Each row is a point on a landscape with many valleys, with its height.
From any point a ball rolls to the lowest of the 2 points nearest to it. It stops when none of these is lower. Distance is the straight distance between rows; heights are no part of it.
K_487: 108 113 111 85 94 71 110 92 115 76 85 122 108 78 113 91 103 93 104 107
 91 109 73 107 97 97 102 73 115 77 106 121 114 92 97 61 93 118 91 87 124
 95 96 64 125 108  height 4.42
K_538: 63 88 113 107 126 108 112 104 97 108 112 82 69 78 88 110 119 107 112 97
 81 92 87 107 104 120 126 96 70 98 113 87 111 82 88 124 98 126 104 86
 149 98 115 105 111 98  height 2.05
K_7: 101 121 118 75 77 79 115 110 99 83 100 117 122 69 106 79 98 82 103 119
 89 107 77 114 87 117 99 96 101 64 110 129 96 93 101 60 105 114 86 98
 113 82 90 83 130 115  height 4.06
K_727: 109 111 91 116 102 76 100 116 107 98 118 95 80 108 78 123 105 124 121 75
 97 100 99 81 137 80 93 70 101 129 103 87 118 77 101 86 63 105 78 103
 121 111 100 81 102 93  height 8.38
K_212: 105 123 123 80 81 79 71 117 93 108 78 123 106 90 111 77 79 104 123 63
 115 128 98 82 124 96 83 90 95 65 117 129 90 106 123 94 110 108 82 96 93
 94 101 91 111 100  height 6.56
K_264: 109 74 88 118 127 101 82 92 103 125 90 102 119 101 91 132 86 58 119 81
 112 83 94 111 104 92 130 127 86 76 111 97 95 103 89 98 96 109 89 92 95
 111 128 130 86 113  height 4.63
K_825: 101 81 80 131 87 112 85 125 97 103 95 110 82 112 75 100 93 108 109 92
 114 94 114 95 111 65 109 125 125 106 90 99 108 134 105 116 89 89 91 114
 81 106 88 77 105 101  height 4.93
K_977: 102 63 79 134 102 110 83 132 84 108 98 94 91 107 57 112 81 111 105 104
 121 88 117 96 104 63 103 123 107 116 85 101 92 136 110 91 76 106 93 119
 75 104 107 98 108 104  height 4.47
K_736: 114 101 97 119 94 84 101 98 115 91 84 116 92 104 102 89 107 94 110 96
 105 103 90 107 112 78 113 94 132 92 90 102 119 101 101 93 94 91 90 95
 119 103 80 54 117 101  height 4.33
K_290: 94 130 99 123 104 84 103 76 111 100 110 94 100 106 105 93 120 128 102 90
 90 115 75 103 118 94 104 112 110 112 66 69 101 87 133 123 114 86 99 99
 129 90 74 86 105 96  height 4.58
K_949: 111 131 129 83 69 113 86 115 104 104 109 117 94 84 111 88 99 117 112 64
 106 90 111 86 115 125 103 113 76 100 110 109 86 103 140 111 126 99 107
 111 105 79 106 100 94 92  height 4.12
K_837: 77 89 125 82 90 116 105 113 75 98 88 98 92 81 123 69 99 106 101 114 88
 114 112 106 73 132 104 87 91 91 111 116 83 112 110 106 128 132 130 93
 112 80 104 91 111 81  height 5.31
K_57: 118 119 120 105 61 99 88 100 101 117 90 100 97 109 107 94 91 122 107 62
 109 93 119 76 113 113 108 124 82 105 96 105 87 111 147 109 116 99 122
 104 98 96 123 94 76 101  height 4.57
K_424: 117 77 86 85 98 104 110 115 101 98 110 117 82 121 102 107 101 80 92 116
 113 98 147 108 85 125 102 91 103 132 129 104 106 84 76 109 92 77 129 98
 88 121 125 95 79 93  height 3.96
K_31: 115 75 79 132 99 107 113 95 85 98 97 100 102 116 97 110 108 79 76 116
 121 104 117 120 95 83 124 106 127 115 91 95 111 95 74 120 90 67 93 86
 110 122 92 79 103 110  height 4.37
K_562: 106 125 109 81 110 98 102 88 123 100 110 105 105 89 118 114 103 79 113
 99 89 91 79 103 116 109 106 103 94 78 108 108 103 87 82 96 106 105 88
 96 111 90 98 104 101 109  height 7.09
K_114: 88 82 111 100 109 82 92 86 91 107 66 96 109 98 101 96 90 92 90 78 103
 112 84 97 83 110 97 83 75 77 101 106 92 111 102 86 92 128 100 73 106
 122 135 105 97 115  height 3.77
K_306: 70 93 97 102 108 113 92 123 91 105 125 99 98 88 76 90 92 114 96 104 107
 93 86 95 116 94 68 108 89 96 102 97 95 110 99 97 95 94 74 116 81 86 81
 131 127 114  height 4.31
K_25: 111 94 88 111 118 87 91 81 81 111 85 85 96 117 101 120 104 104 104 94 97
 148 123 98 111 90 86 71 109 116 96 91 114 79 86 116 87 97 97 90 102 144
 105 95 90 87  height 8.09
K_386: 71 79 98 101 118 106 115 105 92 102 111 85 84 83 86 113 104 88 106 114
 84 92 88 113 94 105 127 95 88 89 112 101 112 93 73 93 86 132 96 95 134
 94 105 103 116 103  height 1.12
K_465: 116 92 86 115 84 118 89 121 90 99 106 114 80 111 99 109 86 96 124 100 98
 81 116 99 106 82 133 144 123 103 110 106 103 138 99 121 111 99 107 118
 99 97 94 92 91 99  height 5.36
K_226: 88 69 89 95 123 110 82 122 85 113 99 95 100 97 84 108 86 86 107 105 109
 98 112 102 90 108 96 102 76 97 121 105 84 101 94 98 96 110 104 107 76
 106 119 134 101 103  height 5.20
K_211: 88 88 102 73 112 107 102 106 105 91 99 98 68 105 111 101 110 125 100 97
 89 106 127 92 87 125 77 57 79 132 104 92 107 97 100 93 95 113 130 107
 88 112 124 102 91 79  height 4.79
K_207: 115 114 97 115 95 81 102 83 78 114 98 63 127 119 96 105 93 123 92 100 88
 126 106 88 105 91 89 102 99 122 74 90 85 88 127 102 89 101 106 97 105
 117 93 104 79 102  height 4.16
K_659: 109 98 111 99 76 95 95 83 87 112 63 101 127 106 109 72 89 90 83 111 107
 125 103 100 81 102 93 103 110 81 84 118 91 117 108 109 114 84 107 84 85
 106 94 85 99 110  height 3.04
K_115: 83 91 94 72 115 127 77 109 87 105 108 102 98 101 120 98 95 102 87 123
 104 110 129 100 76 117 83 104 90 109 118 103 79 113 93 126 126 96 127
 113 57 96 118 143 83 80  height 4.61
K_281: 113 113 97 113 89 94 119 68 123 97 97 85 124 113 104 99 112 109 75 90 97
 76 81 100 93 99 102 107 85 115 65 73 88 85 127 87 92 96 106 95 101 94
 110 101 78 107  height 5.69
K_215: 115 110 114 99 76 103 108 118 77 109 113 100 111 92 113 89 95 84 117 105
 99 96 115 98 100 130 129 129 77 89 126 117 74 87 115 117 112 98 112 87
 129 95 106 111 99 105  height 2.28
K_893: 118 105 101 122 102 84 118 74 129 105 92 95 107 107 103 108 115 105 94
 72 106 75 70 101 113 92 114 100 89 103 78 78 111 78 107 88 87 87 88 74
 119 106 108 89 86 110  height 5.38
K_184: 88 107 113 75 102 101 82 118 116 101 90 117 82 89 100 85 98 128 111 64
 116 110 101 64 125 115 61 55 68 97 116 98 110 83 99 103 94 84 82 97 84
 98 116 108 110 94  height 6.16
K_433: 97 109 114 93 84 95 122 108 94 105 115 99 111 74 103 90 106 83 105 106
 94 90 82 109 97 131 118 117 69 78 116 112 86 75 103 98 107 108 93 82
 134 90 100 109 115 117  height 1.53
K_974: 101 106 96 113 104 93 106 98 83 116 112 76 115 108 96 113 104 102 103 98
 85 105 97 99 110 103 109 109 84 110 96 89 90 81 106 107 92 106 101 97
 123 105 98 116 89 107  height 4.54
K_504: 89 115 117 88 89 98 101 129 76 98 115 96 80 87 106 79 101 128 128 99 81
 113 111 90 112 116 98 99 84 105 107 106 85 100 128 111 110 120 108 112
 117 88 86 99 114 91  height 5.45
K_17: 102 97 84 94 96 120 98 98 114 86 95 111 87 116 96 89 105 114 85 116 104
 87 112 95 87 81 82 87 132 124 79 91 107 136 101 95 98 100 110 126 60 98
 92 84 92 83  height 5.88
K_760: 140 73 103 108 68 105 125 114 126 80 86 124 103 95 90 92 97 72 84 89 124
 54 101 118 78 101 122 110 101 102 110 112 110 94 88 75 74 86 98 88 97
 110 119 80 92 121  height 5.05
K_358: 96 97 105 123 113 103 110 94 101 108 121 93 98 98 112 106 123 100 91 94
 104 92 83 114 105 104 123 137 86 103 106 73 104 71 86 150 112 60 101 77
 126 104 98 126 91 110  height 5.30
K_693: 122 125 97 90 92 91 101 88 94 87 99 100 111 103 130 94 92 85 114 121 78
 111 106 109 98 97 119 112 131 89 101 120 88 104 115 89 120 111 116 108
 113 88 72 88 101 98  height 6.11
K_422: 86 70 82 88 135 105 95 80 80 106 82 65 103 115 97 120 85 93 100 120 89
 119 118 103 67 98 105 80 109 124 91 106 98 113 94 83 115 137 125 116 79
 112 121 122 70 68  height 3.84
K_177: 103 87 80 69 119 111 93 97 77 103 101 85 112 114 112 108 88 89 98 137 98
 115 131 103 70 107 92 91 103 123 107 114 84 105 87 94 116 108 125 115
 65 105 113 137 69 78  height 4.28
K_867: 67 72 102 107 108 129 86 100 82 106 90 103 98 88 110 83 95 92 89 122 104
 105 103 110 69 110 118 121 108 84 115 100 97 132 90 142 129 101 121 100
 91 91 100 108 109 94  height 6.90
K_813: 78 84 102 97 95 101 126 112 80 100 120 98 112 81 91 82 99 90 95 129 98
 108 95 114 88 132 107 109 83 85 117 109 88 87 90 108 103 97 96 80 129
 97 86 102 132 106  height 0.57
K_648: 87 122 106 95 93 101 104 113 86 103 131 95 121 97 96 84 95 118 92 106 98
 106 86 95 111 100 72 114 94 104 95 96 83 95 114 103 107 83 86 118 93 77
 68 127 113 112  height 3.86
K_26: 123 119 114 77 59 92 127 116 88 81 115 109 124 87 107 60 90 102 91 130
 104 106 105 108 88 118 96 100 101 103 105 122 76 84 127 81 104 91 103
 109 95 80 72 97 116 111  height 3.28
K_997: 109 120 84 101 104 93 95 93 106 99 118 101 111 112 96 113 102 81 95 104
 106 101 95 99 119 82 86 100 125 97 103 99 104 83 79 106 95 77 77 107 92
 101 75 114 95 105  height 5.04
K_915: 136 122 74 97 128 93 104 77 135 87 103 108 92 121 103 145 110 67 107 104
 106 81 100 104 111 70 99 87 135 106 103 104 114 92 69 81 92 87 86 109
 87 110 108 105 62 80  height 7.72
K_466: 108 100 110 96 72 100 92 112 85 105 81 106 109 105 105 69 80 105 101 104
 107 109 113 89 91 93 90 109 108 90 91 120 88 129 120 96 110 100 102 105
 75 91 91 87 107 106  height 2.46
K_336: 102 98 97 116 101 92 88 72 79 122 66 81 133 114 96 97 84 107 81 106 101
 139 100 95 95 90 82 105 105 89 70 108 99 111 100 99 94 96 92 89 72 117
 98 103 96 108  height 3.59
K_696: 59 84 97 88 123 118 112 102 97 88 117 91 83 89 86 108 109 100 88 133 83
 101 86 111 90 103 99 82 107 93 105 99 120 110 68 92 97 121 94 108 107
 91 89 102 124 90  height 2.12
K_966: 104 93 85 121 123 87 107 102 89 103 112 85 92 120 81 136 116 91 94 96
 106 123 110 104 117 87 95 73 106 125 102 82 112 69 74 111 78 86 79 91
 113 130 101 103 95 97  height 8.19
K_929: 123 92 96 107 76 91 111 85 80 102 80 90 118 116 101 91 92 92 78 125 106
 111 114 102 78 88 110 103 118 111 77 110 92 109 106 95 89 89 113 93 96
 112 91 78 94 111  height 3.52
K_847: 91 127 104 88 113 92 101 75 131 95 104 99 98 87 113 105 114 105 111 99
 81 94 70 102 111 102 99 85 104 89 87 94 113 93 100 85 106 116 94 98 113
 88 92 79 109 96  height 6.95
K_569: 104 112 118 110 125 103 110 83 115 119 117 83 100 93 122 126 119 94 112
 88 88 81 74 107 112 114 135 134 71 100 102 79 98 72 84 126 116 93 109
 79 132 96 113 131 83 111  height 5.18
K_224: 108 121 104 85 87 122 96 113 132 85 119 116 100 89 93 103 103 96 101 104
 100 63 80 99 110 96 99 113 101 98 108 104 104 111 94 99 94 105 86 120
 82 80 91 103 106 104  height 3.43
K_787: 121 85 97 97 86 95 111 104 106 92 92 117 86 109 105 92 107 89 91 96 119
 102 127 104 93 111 101 74 109 116 116 102 117 78 78 108 83 67 112 86
 104 119 114 73 94 102  height 4.32
K_496: 108 90 78 103 125 95 79 95 105 106 86 108 78 122 90 125 106 94 114 83
 109 119 126 93 114 80 83 75 123 112 102 93 122 101 76 114 91 91 91 111
 76 131 110 93 80 79  height 7.98
K_52: 61 78 90 105 135 121 75 100 108 109 99 108 94 92 72 114 93 95 94 90 104
 81 79 104 98 88 81 104 92 75 97 83 97 130 96 85 99 118 86 115 62 90 106
 122 117 107  height 5.11
K_879: 112 85 102 126 91 96 113 92 112 97 87 112 83 111 109 89 121 100 93 78
 126 105 110 103 108 104 110 94 110 112 98 84 126 74 86 126 96 51 106 77
 119 121 102 68 104 104  height 4.64
K_583: 110 97 86 114 102 99 99 93 95 99 109 107 107 113 102 99 107 78 82 107
 123 115 107 109 109 89 103 102 130 101 104 97 108 79 70 133 95 52 82 87
 98 113 79 97 99 106  height 4.70
K_367: 71 93 100 101 110 83 112 71 68 91 97 85 135 94 94 94 90 97 75 104 79 136
 83 115 84 97 89 92 111 62 74 101 108 110 87 73 112 105 85 87 105 96 81
 91 139 102  height 4.40
K_277: 75 81 110 108 105 113 89 98 76 109 82 106 105 99 106 74 100 95 98 115
 103 137 110 109 89 109 96 102 114 80 106 109 99 116 91 140 123 87 106
 90 100 106 84 82 117 97  height 7.05
K_881: 99 94 96 110 97 104 110 91 104 97 105 83 116 106 85 99 103 113 74 103
 102 89 97 98 91 95 81 99 87 124 77 78 83 108 119 87 80 99 100 108 84
 102 99 114 97 105  height 5.96
K_563: 102 87 85 87 103 125 88 125 95 94 110 110 76 110 92 94 88 111 98 121 109
 89 134 96 90 81 73 105 118 125 105 105 97 133 96 100 102 97 104 134 53
 91 99 120 91 87  height 6.15
K_185: 110 77 95 137 95 99 117 106 96 105 97 101 95 102 102 93 116 89 94 92 117
 100 96 118 108 88 134 125 110 99 92 92 116 85 84 126 104 64 90 73 134
 119 84 77 109 117  height 4.74
K_239: 88 85 112 98 93 117 84 104 95 107 70 106 81 103 103 77 100 118 86 88 114
 110 129 90 85 118 79 87 92 107 98 93 100 126 112 123 117 84 129 101 75
 114 117 90 100 95  height 6.57
K_565: 94 105 96 88 95 113 99 93 118 77 94 120 93 99 104 79 109 110 89 117 101
 99 91 105 92 90 85 82 135 102 84 95 118 121 103 104 109 93 100 116 83
 91 67 68 115 90  height 5.60
K_451: 129 100 94 113 88 78 113 91 94 88 86 102 108 109 112 92 104 89 90 115
 103 114 117 107 95 89 120 89 131 109 90 105 108 86 103 92 91 84 106 82
 124 117 85 64 105 106  height 3.93
K_330: 130 133 94 96 108 97 81 75 105 94 91 97 104 119 137 111 95 96 115 100 87
 112 117 98 112 89 110 104 131 91 101 113 98 104 112 105 119 103 117 99
 105 108 96 91 70 82  height 6.33
K_948: 51 108 93 106 126 102 102 73 91 96 118 76 120 96 88 113 103 113 82 106
 66 101 65 108 95 91 87 109 115 80 72 80 106 115 90 80 117 117 89 112 97
 74 78 111 112 91  height 5.16
K_683: 111 103 118 91 86 80 114 93 117 85 78 117 100 82 110 87 113 99 98 88 106
 93 86 100 95 112 100 68 89 89 105 104 112 85 94 87 97 104 96 76 125 105
 116 73 109 106  height 4.76
K_596: 57 94 95 101 120 121 76 113 102 109 112 109 85 92 87 106 103 100 102 99
 97 99 82 100 107 94 84 111 102 79 110 90 111 125 84 120 111 100 82 111
 83 89 83 121 122 103  height 4.71
K_984: 92 109 103 84 100 97 98 109 118 86 97 126 83 86 98 86 109 113 110 97 107
 122 91 89 117 105 81 61 118 95 110 96 126 84 85 111 101 72 80 100 108
 94 76 70 138 95  height 5.07
K_992: 94 59 87 122 119 100 76 108 79 111 82 85 91 109 69 119 82 110 113 96 106
 95 113 96 85 80 111 112 89 109 91 98 95 129 119 91 81 134 114 110 80
 112 124 98 97 94  height 3.91
K_412: 76 101 103 96 122 118 85 99 121 109 106 100 109 85 83 110 102 95 84 87
 109 70 79 101 102 113 75 105 72 84 98 85 86 108 105 95 98 106 91 110 68
 86 110 138 107 118  height 5.44
K_322: 125 103 105 102 58 90 111 105 111 87 98 97 126 110 87 85 84 108 84 89
 122 77 102 87 101 88 98 111 99 109 89 106 84 97 128 78 74 89 94 109 74
 89 97 100 89 114  height 3.92
K_978: 120 79 77 92 104 108 114 100 103 92 110 106 86 120 103 125 108 86 88 124
 101 82 131 117 70 110 118 109 106 146 107 96 109 96 84 102 103 95 132
 109 101 114 121 107 68 92  height 3.58
K_895: 73 108 104 86 99 107 86 106 119 92 95 126 86 91 101 77 104 120 106 96
 103 114 82 95 111 97 71 83 118 93 92 93 114 117 98 108 113 82 83 118 81
 84 68 84 135 93  height 5.33
K_871: 119 104 101 104 92 88 108 98 73 109 108 73 125 119 96 94 85 119 87 106
 103 141 121 88 105 95 68 80 93 129 90 105 84 72 108 96 83 82 96 98 90
 116 97 125 91 102  height 3.76
K_210: 119 122 110 86 72 79 120 120 88 95 125 100 124 88 96 76 89 98 100 110
 104 107 99 94 112 113 92 97 84 95 117 118 80 60 110 82 87 88 86 95 111
 89 83 109 113 117  height 2.77
K_252: 100 102 94 109 95 92 95 115 106 91 103 116 73 106 89 96 107 122 115 84
 107 116 105 89 124 85 97 80 119 115 96 86 121 96 104 116 94 81 87 108
 114 104 76 64 122 91  height 4.75
K_441: 107 116 120 86 70 89 115 125 92 93 113 94 87 87 94 84 104 135 114 86 91
 85 108 85 108 120 102 102 69 125 103 97 92 89 140 90 96 121 111 108 126
 96 107 96 101 98  height 5.19
K_489: 64 97 113 78 126 115 83 97 125 104 88 109 84 82 103 93 108 113 90 75 109
 106 91 83 102 126 61 54 61 93 105 83 104 101 95 105 104 96 94 93 77 103
 119 117 113 98  height 5.95
K_163: 99 68 98 107 122 85 87 89 100 119 67 108 117 98 92 113 84 62 100 82 109
 92 87 110 88 97 114 107 78 65 109 110 98 106 86 79 85 118 89 75 99 114
 137 113 96 122  height 4.23
K_526: 110 97 115 115 107 83 115 87 128 101 81 105 83 90 109 98 126 107 109 68
 107 85 73 101 108 102 117 88 81 93 98 84 125 75 91 96 98 92 97 65 138
 113 114 75 103 108  height 5.08
K_880: 104 90 89 126 105 103 108 102 94 106 122 95 108 111 92 116 113 83 80 109
 118 101 103 112 105 97 111 124 104 117 109 80 103 68 74 144 91 51 89 80
 111 110 97 126 85 108  height 5.02
K_635: 132 113 76 110 128 92 101 100 111 96 113 106 84 116 95 156 98 61 133 102
 99 84 101 100 118 70 122 109 128 99 117 117 110 97 66 91 88 103 82 112
 110 110 104 112 71 82  height 7.57
K_634: 117 94 100 113 77 87 103 115 67 110 106 86 120 112 90 88 87 100 95 104
 113 125 121 89 111 95 96 108 97 110 105 109 89 79 103 111 83 78 95 93
 100 113 91 106 100 111  height 3.33
K_740: 115 116 73 88 133 91 93 84 122 92 101 107 69 124 100 140 114 85 108 99
 108 104 116 96 107 76 83 78 132 121 110 94 120 99 72 112 102 81 100 118
 80 118 108 104 65 65  height 7.86
K_737: 111 91 95 94 86 104 120 104 96 88 97 96 101 98 99 101 103 97 94 114 88
 78 100 106 86 102 120 104 99 110 93 105 97 103 105 78 89 122 110 104
 116 100 97 90 97 101  height 5.21
K_259: 131 75 98 97 68 99 123 118 104 83 90 120 87 105 95 94 96 90 82 103 118
 77 130 112 73 107 114 94 104 122 111 110 113 98 93 82 75 91 123 97 102
 115 120 71 91 109  height 4.67
K_315: 99 121 114 85 87 92 73 114 112 106 92 116 92 99 100 88 83 125 126 49 119
 115 100 71 142 101 78 79 93 85 117 106 102 88 116 108 101 79 77 105 89
 92 95 98 107 94  height 6.36
K_509: 113 95 90 103 108 72 107 111 93 94 113 94 91 111 83 122 100 106 102 90
 110 123 110 86 123 87 81 49 94 126 106 92 112 61 77 78 61 98 74 89 106
 124 105 102 109 97  height 8.28
K_196: 88 109 117 74 88 107 109 126 85 97 108 101 97 77 114 77 97 108 107 114
 89 97 106 97 93 122 92 91 75 95 116 118 82 99 112 85 104 132 106 103
 100 83 98 114 116 95  height 5.52
K_63: 86 88 110 124 111 112 119 93 105 101 107 87 83 96 110 103 125 114 97 99
 87 77 82 118 90 103 139 135 92 113 89 73 109 99 103 127 117 104 118 88
 137 95 99 103 99 97  height 3.50
K_916: 106 103 91 92 95 112 83 94 96 109 89 98 130 106 107 102 79 76 98 112 98
 91 98 100 89 91 107 124 107 77 96 115 81 130 101 84 109 113 100 118 70
 87 98 121 92 108  height 5.22
K_351: 67 106 117 108 121 114 110 89 108 105 117 79 70 82 113 113 116 112 108
 103 70 86 78 111 98 107 134 119 98 104 102 82 115 93 98 130 125 130 117
 96 141 76 107 113 100 88  height 2.87
K_287: 93 62 83 102 137 96 82 90 80 111 68 78 98 113 84 124 81 107 117 103 98
 123 123 94 85 81 92 88 97 112 88 110 103 123 105 83 94 139 105 109 69
 119 128 113 80 71  height 3.27
K_166: 90 108 96 85 108 106 97 98 110 94 108 95 81 107 105 102 113 115 101 99
 88 98 105 90 108 105 82 75 99 120 101 84 108 100 97 109 100 101 112 111
 94 100 97 103 95 83  height 4.46
K_973: 72 97 107 79 120 112 102 94 122 90 102 114 86 75 110 101 106 77 99 124
 87 101 85 108 93 106 91 68 117 73 117 117 122 104 58 92 109 116 95 98
 103 87 96 80 122 99  height 2.32
K_120: 105 100 94 97 99 115 110 90 112 86 114 107 83 105 120 112 118 100 81 124
 96 79 105 117 79 102 113 115 115 124 102 83 117 102 86 129 111 81 122
 102 99 102 100 111 78 90  height 2.99
K_753: 116 111 95 105 103 87 96 77 105 95 75 94 90 117 123 107 98 108 113 89 79
 104 107 99 99 86 114 96 119 94 82 102 104 114 116 85 103 130 123 95 111
 103 109 66 79 86  height 6.55
K_869: 112 114 85 107 88 95 93 78 96 113 88 85 137 115 103 105 78 97 93 112 91
 99 92 91 93 77 100 121 106 87 68 114 76 126 119 68 99 115 99 105 71 89
 103 105 75 109  height 4.89
K_962: 143 128 111 100 71 88 110 105 105 77 99 117 99 96 123 79 96 92 111 116
 94 107 108 118 101 102 132 119 131 98 102 117 88 99 129 91 111 86 116
 108 127 90 78 72 107 102  height 5.91
K_134: 88 91 105 100 108 98 72 97 90 117 66 93 102 101 99 95 83 113 104 75 104
 117 104 85 97 98 85 93 78 85 93 112 90 123 119 94 96 132 104 95 76 111
 130 108 91 103  height 3.17
K_708: 101 128 81 82 120 96 89 74 105 107 108 94 129 108 112 117 95 74 91 105
 91 114 89 103 107 98 82 96 118 73 100 105 101 89 78 87 110 92 84 100 84
 100 86 124 88 106  height 5.32
K_41: 79 70 117 106 96 129 88 97 81 106 66 97 93 92 102 74 99 105 81 112 112
 100 118 104 63 115 99 106 100 94 90 100 88 146 114 123 123 105 130 102
 81 98 106 93 111 100  height 6.74
K_536: 119 117 110 100 73 92 108 115 72 107 112 88 111 103 105 77 91 107 108
 104 97 119 120 94 108 115 105 118 90 110 109 109 75 79 126 120 109 85
 113 97 116 103 90 103 95 106  height 2.84
K_774: 95 81 99 94 115 108 64 103 94 118 61 94 81 113 102 111 84 115 115 83 103
 120 129 86 94 95 85 96 98 101 94 106 100 135 111 104 107 123 119 107 58
 114 133 97 77 85  height 2.42
K_143: 112 96 114 100 52 100 100 119 106 88 90 117 106 98 86 68 85 114 100 78
 132 84 112 80 105 93 92 113 104 101 103 111 95 113 121 91 91 79 90 113
 68 87 91 84 108 108  height 3.25
K_917: 79 91 102 91 113 122 81 113 85 113 112 102 106 89 109 104 97 90 98 111
 105 95 104 104 87 124 107 117 77 92 125 100 76 103 94 131 116 97 115
 100 87 91 117 143 99 99  height 4.92
K_694: 117 113 104 94 83 80 118 113 87 92 112 86 103 100 99 96 98 120 105 105
 81 89 96 90 99 101 102 93 82 118 98 104 86 85 123 66 80 128 106 102 124
 99 95 101 96 103  height 4.91
K_15: 121 88 87 131 108 99 91 89 105 121 87 93 111 121 92 124 91 82 116 83 105
 84 98 104 107 78 135 137 104 99 87 94 94 106 100 101 91 100 94 97 104
 113 121 107 75 108  height 5.03
K_781: 122 67 102 96 99 97 103 99 124 93 71 122 95 100 95 105 101 70 86 84 119
 66 100 116 82 100 111 97 85 96 108 103 107 108 91 81 81 100 106 85 88
 109 140 93 91 112  height 5.39
K_582: 138 101 95 109 70 104 115 114 93 90 111 112 91 106 112 98 92 90 112 113
 98 83 118 109 99 97 140 138 120 109 105 113 100 106 108 106 105 90 117
 105 126 98 88 80 93 108  height 5.68
K_313: 75 91 115 79 105 108 115 96 83 91 93 86 81 95 115 80 105 126 93 114 81
 116 115 97 78 124 87 57 87 112 100 98 98 104 106 97 103 128 133 95 109
 103 108 91 104 78  height 5.06
K_900: 87 111 121 73 101 117 92 101 133 88 93 126 83 73 120 88 115 101 109 103
 98 96 87 102 98 119 88 76 101 83 111 108 116 105 84 114 122 101 99 102
 103 87 100 74 116 94  height 3.01
K_586: 64 119 88 115 121 103 101 76 103 102 123 83 116 101 94 128 118 105 81
 111 85 92 61 108 97 83 91 121 113 97 85 71 105 105 91 111 111 96 86 105
 106 79 79 127 94 101  height 5.34
K_956: 93 107 99 122 100 104 107 86 105 99 106 90 97 109 107 99 111 116 108 92
 84 86 89 105 105 95 122 129 104 107 74 83 96 115 129 114 113 111 112
 104 122 88 96 88 91 94  height 4.08
K_458: 91 127 104 71 109 114 95 100 137 86 128 105 78 82 100 113 118 112 103
 114 87 82 87 91 105 99 85 86 105 112 109 89 116 95 82 111 102 104 93
 118 94 91 98 107 100 92  height 4.05
K_334: 91 104 94 106 110 90 95 79 69 111 89 83 125 108 105 102 90 96 92 117 83
 141 100 105 91 87 88 98 122 84 84 110 103 100 94 89 103 108 95 99 99
 113 81 92 111 99  height 4.00
K_518: 62 94 102 108 102 95 108 96 79 97 111 85 118 91 82 91 94 112 90 106 81
 107 75 108 95 91 92 109 99 76 75 99 100 115 110 70 102 116 81 108 107
 84 76 101 136 104  height 4.80
K_931: 97 115 128 83 83 115 81 108 125 96 87 129 81 77 115 79 109 115 113 65
 115 93 96 85 110 128 87 86 85 91 108 101 110 109 116 115 125 93 101 104
 99 77 109 84 106 90  height 3.61
K_48: 80 86 103 100 92 86 126 122 69 104 127 94 118 81 80 88 88 95 90 119 97
 116 94 101 92 121 90 91 65 85 124 113 85 76 84 81 79 103 83 73 122 113
 97 119 139 108  height 1.48
K_935: 72 119 98 132 123 91 101 75 104 108 120 87 108 103 100 116 122 112 98 95
 87 109 61 113 120 85 107 125 110 98 75 71 114 85 100 125 113 87 84 91
 133 93 76 107 103 106  height 4.97
K_50: 82 94 103 108 130 99 104 84 103 117 111 75 109 94 93 127 114 90 100 92
 87 84 79 108 101 121 116 109 66 100 102 78 94 74 93 105 94 112 101 89
 127 99 120 141 88 113  height 4.88
K_129: 111 72 97 95 112 102 81 109 113 107 88 112 90 107 90 113 93 75 101 78
 116 82 122 103 97 107 105 104 82 101 118 98 99 103 95 104 96 93 109 97
 80 112 136 111 85 110  height 5.48
K_823: 104 103 118 78 68 95 118 113 88 90 98 121 128 79 114 65 93 76 90 129 105
 105 98 115 80 129 99 103 95 75 118 129 77 102 104 83 115 105 105 88 105
 86 91 91 117 109  height 3.70
K_711: 117 124 105 105 115 94 98 69 142 90 81 105 94 103 136 114 107 104 119 86
 83 84 79 102 110 88 118 91 108 86 88 100 112 101 111 75 106 131 109 84
 113 92 112 67 85 85  height 6.75
K_388: 114 133 100 83 81 93 110 116 108 84 139 99 121 94 94 93 93 106 99 115 97
 94 89 94 119 96 82 101 111 113 107 110 94 73 100 83 90 84 80 122 97 78
 63 112 108 111  height 3.35
K_898: 95 108 97 107 90 77 120 116 73 108 129 95 129 94 81 93 91 88 95 104 99
 119 91 99 114 107 92 104 84 85 111 111 90 62 90 90 78 82 68 84 119 104
 81 112 125 123  height 2.18
K_156: 63 108 112 86 110 119 101 91 126 98 104 100 101 79 93 91 116 118 74 89
 97 88 76 91 96 127 66 78 70 102 90 74 100 101 106 102 104 99 97 107 81
 92 100 122 115 106  height 5.73
K_726: 102 119 78 107 124 98 94 111 102 102 116 94 77 109 87 148 100 89 146 106
 82 90 92 95 124 67 116 111 125 96 117 110 105 116 78 90 93 136 83 121
 115 95 95 106 83 77  height 7.40
K_857: 111 101 118 121 73 98 105 102 98 112 97 93 91 103 92 91 110 124 97 63
 110 79 112 88 104 123 111 124 70 115 97 79 93 94 140 114 108 91 125 95
 120 111 126 102 85 111  height 4.96
K_717: 123 108 90 107 74 97 114 87 113 98 99 96 136 110 95 102 88 93 87 99 94
 66 83 100 95 83 113 124 91 95 78 103 76 113 128 63 82 120 96 106 84 85
 110 99 80 112  height 4.50
K_189: 102 119 83 102 104 107 98 110 120 103 130 100 113 103 76 123 96 99 101
 99 101 72 77 96 118 74 83 113 106 105 98 100 94 111 96 75 82 107 70 127
 75 76 87 120 94 103  height 4.09
K_625: 107 128 99 90 111 96 94 102 116 95 123 106 89 92 100 125 100 85 138 105
 83 94 88 98 126 85 113 103 120 81 112 113 111 96 84 90 103 124 82 109
 119 91 84 94 105 96  height 7.24
K_123: 96 88 104 78 93 123 83 115 106 99 91 114 85 101 108 69 88 116 96 100 115
 100 131 85 96 101 60 80 98 106 104 107 99 124 103 103 105 88 106 119 53
 97 107 107 102 92  height 6.38

Where does a ball stop that starts at each point below?
K_586 -> K_386
K_867 -> K_466
K_315 -> K_813
K_740 -> K_287
K_857 -> K_386
K_693 -> K_287
K_526 -> K_813
K_569 -> K_813
